Each row is a point on a landscape with many valleys, with its height.
From any point a ball takes the steepest step (drop divided by distance) to one of its 2 nearest points. It stops when none of these is lower. Distance is the straight distance between rows; heights are no part of it.
Z_902 h=5.38: [ -6  30  24  15  -4   7  28   2 -19  -1   3  -1   7  -7  -5 -16  12   8
   3 -32  -9 -13   6   1]
Z_82 h=7.34: [  3   0 -18  18 -16  11   4 -10  16 -20  11  19  11  -6   8   4  14  -4
 -18 -15 -24  26  14  18]
Z_625 h=5.54: [ 13 -17  -5  -2  -4   1 -18   4  -8  15  42 -19   9  29   7  13  15   2
 -14 -11  -8  -1  -4  24]
Z_508 h=6.39: [-12   0  -1 -20  24 -26  13  12   8  10 -46   8  -6 -21  -3  20 -11   0
  23  32   6  -5 -19 -22]
Z_253 h=2.69: [ 21 -10  10 -18  -1   1 -14 -13   6   5  36 -21   9  19  11 -24  23 -19
 -27  -7   9   3  43   6]
Z_166 h=3.34: [  0   2  23   6  -2  -2  11  13 -27   4 -18   1 -21  -9  -4  -4 -12   7
   1  -9  14 -19 -10 -37]
Z_35 h=7.27: [ -1 -26  -4  -7  10  -3 -16 -17  17 -11   8  -3  29  11  -1  10 -19 -17
  -1  22 -15  -8 -12  -4]
Z_952 h=4.22: [ -7  25  29  16   8  -9  11  19 -12   9  37 -10  -5  13   0  -3  15  15
  23 -18   7  -7 -16  23]
Z_615 h=7.02: [ -2  15   3  10   8 -18   1   9   4  11 -21   6  10 -19 -22  20  -7  15
   9  -3 -12  13  -8   0]
Z_448 h=7.74: [ 14  10   1  24 -14  -3   3  -3   7  -5  26  13   7  -1   9  -9  25   7
 -24 -25 -25   4  16  23]
Z_809 h=6.05: [  3 -25  -1   5  -3  10 -11  -5  -9  -6 -16   3 -25  10   2 -28 -12   1
 -11   8   0 -10   2 -17]
Z_351 h=5.29: [  5  15  27  13  -2  -7  -2  12  -8   7 -12  16 -22 -19   0  -5   9  26
 -14 -14 -14 -21   9  -6]
Z_2 h=2.75: [-18  22  -4 -13  10  -4  13   2   1  15  -2 -12   1  -7  -9  16  -9   0
  32   5  20  10 -17  -4]
Z_990 h=7.79: [-17  24  17  -3   0   6  31  -4   1 -18 -10  -5  13  -8   7  -8  -7   2
   7  -2   8 -20 -15 -27]
Z_197 h=2.02: [-14  12  -1 -18   3   2  18   4   5  -5 -19  -6 -15  -2   7  10   0   3
  35  19  30   2 -16 -19]
Z_908 h=7.35: [ -3  -5   3  12  -1   3   3  -4  13  -7 -20  11  10  -8  -2   5 -12   6
   4  -1  -6   5   1  -1]
Z_367 h=5.85: [ -3   8  36   3   0  -9  -5  -2 -14   0   3   4  -8  -9  -7  -9  -4  11
  -7 -14 -18 -31  -6   5]
Z_163 h=1.45: [-14   6  11 -15  -7   3  22   8   7  -4 -28   2 -20   4  18  -7   7   8
  14  10  39 -14  -7 -31]
Z_622 h=7.58: [-17  13  -6  -9   7  15  27 -18  13 -25  -1  -5  16  10  13 -16  -1  -3
  11  13  12 -16  -2 -24]
Z_993 h=2.57: [ 10  -3  13   5  -1  -9   1  20 -32  19 -13  -8 -33   1  -6   3  -8  16
  13  -7  13   3   0 -14]
Z_228 h=2.26: [  1  -8 -29   2  -3   6 -11   7   5 -11 -24  24 -18 -17   0   4 -10   3
 -16  18  -9  17   7  16]
Z_52 h=1.65: [  6 -10   9  13   6 -19   6  18 -23  22 -30  -8 -13 -11 -16  22 -17  10
   8  11  -9   9   2 -26]
Z_859 h=6.31: [-12  14  47  -3   5  -6   2   5 -16  -3  13  -2  -2  -7 -21  -1 -13  -2
  20  -9  -4 -27 -28   0]
Z_661 h=5.48: [  4  -5 -15  -3   1 -12 -15  -4  11  13  17   2  37   3  -3  33   4 -21
   1 -10 -17   8 -22  27]
Z_323 h=7.04: [ -9 -15   7 -22  15   8 -13 -12   5  -8  22 -14  -7  17   7 -13 -16 -11
  20  30  11  -3 -24 -18]
Z_471 h=6.51: [  1 -13 -29   9 -13   7 -14   2  17  -7 -11  21  17 -11  -9  29  -6 -13
 -10   1 -21  24  -7  17]
Z_165 h=4.87: [  3  -5 -13  12 -13  -7 -14   9   0  14   5   4  16   5   0  29  12   3
   2 -13  -9   9  -7  34]
Z_328 h=1.21: [ 18 -25  -6  -1 -21  17  -9 -12  -8  -8  31 -15  21  19   3   8   9 -15
 -34  -7 -10  12  17  -6]
Z_103 h=4.08: [ -7  11  14   6  -8   9   5  10  -6 -15 -33   8 -15 -12  -1 -19  -2   6
 -19   2   3 -24   4 -38]
Z_860 h=6.45: [ -2  13 -31   0  11 -14  -3   6  -4  29 -10   4  25   3 -12  33  -8  -5
  12  -5   1  29  -8  35]
Z_857 h=8.05: [  7  10   7  24   4 -10   8   4  -5   5  29   0  11  11  10 -11  26  16
 -10 -30  -9 -11   8  36]
Z_676 h=7.59: [ -6 -26 -10 -18  13  -7 -11  -9   5 -10 -19   5 -17   0   8 -15  -7   1
  -3  46  -2 -21  -2 -16]
Z_692 h=6.69: [ -6  -4  27  -2   7   2 -13  -6  -3  -8   9  -6  -4   4  -7  -4 -18  -7
  24   6   0 -15 -29 -13]
Z_604 h=8.51: [  9   9  -5   0   0   8   5   3  -5  22  -1  -4 -16  14   3 -18  19   8
   7 -18  27   4  19  20]
Z_333 h=3.04: [  3  19  16  -7  -9 -10  27  26  -8  10 -26  -8  -7 -17  -5  23   6  26
   9  -4   2   2  12 -25]
Z_934 h=3.49: [ -6  18   7  -2   5  -7  -1   8  -4  10  20 -11  -8   2   4   7   6   8
  38  -2  16   3 -18  15]
Z_387 h=6.18: [-13   5  -6 -22  28 -32  -8  12  11  21 -23  -4   0 -12 -14  18 -11 -12
  36  27  17   8 -28 -12]
Z_893 h=6.50: [ -6 -34  -2   0  -2  13  -2 -16  12 -23   1  -5   1  27   9 -23 -10   0
 -11  21   3 -11   9 -24]
Z_179 h=6.19: [ -7 -10 -19  -8  14 -23 -12  13   4  27 -16   4   9  -5  -7  29 -18  -7
  20   8   4  23 -13  19]
Z_227 h=7.33: [-13  -1  -4 -16  11  -2   6 -18  19 -16   9  -8  21   8   6  -9 -20  -8
  17  26   3  -9 -14 -14]
Z_744 h=8.03: [-12   2  32   8  -8  20  17  -9 -12 -19  -1  -1   3   3  -2 -21 -14  -3
  -2 -10   2 -26  -5 -21]
Z_943 h=8.32: [  8  14  -1  16   0  -5   9  12  -7  17   0   2  -8   4   5   0  22  21
  -7 -21   3   5  18  20]
Z_927 h=6.89: [ -4 -31  -2  -2  -8  11  -3 -14   9 -22  19  -7  24  16   5  -6 -21 -12
 -19  11 -15   1   8 -17]
Z_872 h=5.09: [  0 -16 -27 -24   5   5 -10 -19  15  -3  15  -8  28  12   4  21  -9 -31
   5  21   3  18  -6  21]
Z_864 h=2.65: [ 19  -4 -21   3  -8  19 -18   3  -5  17  -1   7 -18  14  -2 -27   9  -9
 -26  -7  14   5  28   6]
Z_30 h=2.31: [ -9  -3  11 -15  -9  -7  30  18   0   1 -44  -1 -16  -9   3   3   3  12
   7   8  14   3   9 -33]
Z_210 h=4.14: [ 10 -13   0   9  -7  18  10 -16  14 -22  14  -2  10  14  11 -37   7 -20
 -24  -7  -7   5  32 -13]
Z_381 h=5.60: [  3 -17  -8  -2   3  -6  -5  -1 -11   6 -31   9 -35 -14   2  -8  -2  11
   2  17   6  -3   6  -6]
Z_100 h=4.52: [  0 -14 -29 -10   0  15  -1 -17   8  -8  -4   0  20  -2   5   5  -6 -15
   3   7  -2  16   6  21]
Z_307 h=3.73: [  9 -11  12 -16   1   9 -12 -22   9  -3  28 -25  -6  10  11 -23   9 -12
  -5   4  13 -11  23  -1]
Z_394 h=2.98: [ 10 -18  -3 -11 -10  11  -2 -26   7 -16  41 -12  43   5  10  24   3 -28
 -26  -4 -18  15   9  -3]
Z_145 h=4.37: [ 12   5 -24   8  -2  -2 -28   3   0   9   4  11 -15  -8  -7   0   8  18
 -28  -5 -16   5  13  26]
Z_36 h=3.75: [  7 -19 -21   3  -7  19 -12 -14   4  -1  -2   1  -5  12   5  -3  -7  -7
 -16  -2   4  15  15   9]
Z_709 h=3.74: [ -1  29  22   2   6 -18  21  27 -22  22   3 -13  -7  -3  -8  14  15  31
  14 -14   8 -12   0 -13]
Z_553 h=1.09: [ 23  -8  -6   5  -9   3 -18  -7   0  11  26  -8  -9  21   7 -21  20 -10
 -22 -18   3  -1  24  20]
Z_605 h=4.30: [ -9  46  23 -13   3 -14  13  18 -17  12   8  -9  -2 -14   1  14   5  12
  18  -6  15 -21 -27 -16]
Z_144 h=3.31: [  2   9 -15   9  -9  -3 -10   4  15 -12 -12  23 -17 -25  -7   9   7  14
 -20  -1 -20  23  13  12]
Z_162 h=5.82: [ -1  38  11  18   3 -12  23  -4 -16   2   8  -6  17 -17 -12   7   3  13
  14 -23 -13  -3  -4   1]
Z_109 h=6.00: [  7  -6 -30  -5  -8  -3 -25   2   6   5   8  14  34 -10 -11  38   8 -21
 -24   1 -30  10 -17  22]
Z_184 h=0.52: [  5   8 -14   6   8  -6   8  18 -14  11 -27  -8 -18 -25 -19  16 -14  20
 -10   8  -5  26  16 -15]
Z_215 h=5.08: [ 10  -7 -12   8   0  -9 -19  11 -15  15 -14   1 -25  -4  -8   8   4  17
 -14   2  -7   6   1   8]
Z_151 h=5.91: [ -5 -12 -13 -14  22  -7 -18   0  -2  23 -10  -2  -6  -6  -9  18 -22 -16
  22  25  11   9 -29   7]
Z_112 h=4.18: [  2   7   3   6   4 -18  -7   5   5  13  21  -7  11   9   6  16  14   5
  23 -11  -1   4 -18  33]
Z_601 h=4.69: [  6  14  18   1 -11   1   0   9 -20   8 -24  11 -34 -16   2 -28  10  11
 -21 -12   4 -26  13 -22]
Z_956 h=4.88: [  6  -6   5  -1   2   1 -13   0  -2   5  53 -16  12  24   8  12   9  -8
  22 -12   1  11 -20  29]
Z_337 h=5.58: [ -9 -14 -16 -16  10   6 -16  -7   3  11  15  -7   1  14   2  13 -18 -18
  17  16  16  17 -25  10]
Z_284 h=3.40: [ -2   8 -18   5  -3  14  18   0  26 -21 -26  23  -9  -6   6 -29   8   3
 -10   4  12   7  27  -3]
Z_764 h=7.32: [-11 -14  -5 -25  19  -3 -17 -10   3  -7  -3   0 -14  -6   5   0 -15  -5
  18  34  16 -21 -22 -16]
Z_393 h=6.73: [  1  22 -19   7   9 -17   7   6   6  21  -5  -2  13 -14  -5  20  -4  17
  15  -3   1  14   1  24]
Z_970 h=7.68: [  2  -5  16  13  -6   6   5  -5  -1 -13  11   4  15  -1  -1   1  -8  -7
   1 -21 -19   0   1  14]
Z_829 h=2.54: [ -5   1   4  -4  -8   9  14  -8  11  -9 -21  11 -13  -3  15 -26  10   5
   4  -3  19 -11  12 -11]
Z_428 h=4.85: [ -5  17  37  14   0   6  15  -2 -26  -2  30  -8   1  11  -5 -17   9   0
  14 -31   0 -20  -3  14]
Z_384 h=6.93: [  7  -1 -43   6 -14  20  -7  -6  13 -18   6  22  18 -12  -4  15  13 -15
 -27   2 -25  31   0  24]
Z_666 h=7.97: [ -4 -20  28  11  -9  11   1 -10 -11 -13  14 -10   5  13  -5 -16 -16  -7
  -1 -20 -12 -12   5  -7]
Z_867 h=3.44: [  4  -2  20 -11  -3   6  -6  -7  10 -10   3  -7 -13   7  14 -35   4  -7
   7  -5  18 -18   6  -5]
Z_335 h=6.65: [-20   0 -13  -3   6 -15  10   6  12 -12 -44  19  -6 -14  -3   6 -14   7
   0  37   2 -16  -8 -18]
Z_429 h=3.05: [ 14 -23  -5   8 -19  26 -12 -10  11 -24  20   5   9  12   2 -14  15 -19
 -47 -10 -14  14  30 -12]
Z_545 h=4.17: [  8   4 -21  16 -10  20   2  -4  21 -28   0  18 -10   4   0 -44  10 -10
 -30   1  -2  10  29 -11]

Where does a ball stop that starts at each point below?
Z_927 | Z_228
Z_692 | Z_184
Z_666 | Z_553
Z_448 | Z_163
Z_902 | Z_163
Z_956 | Z_163
Z_387 | Z_553
Z_179 | Z_553
Z_165 | Z_163
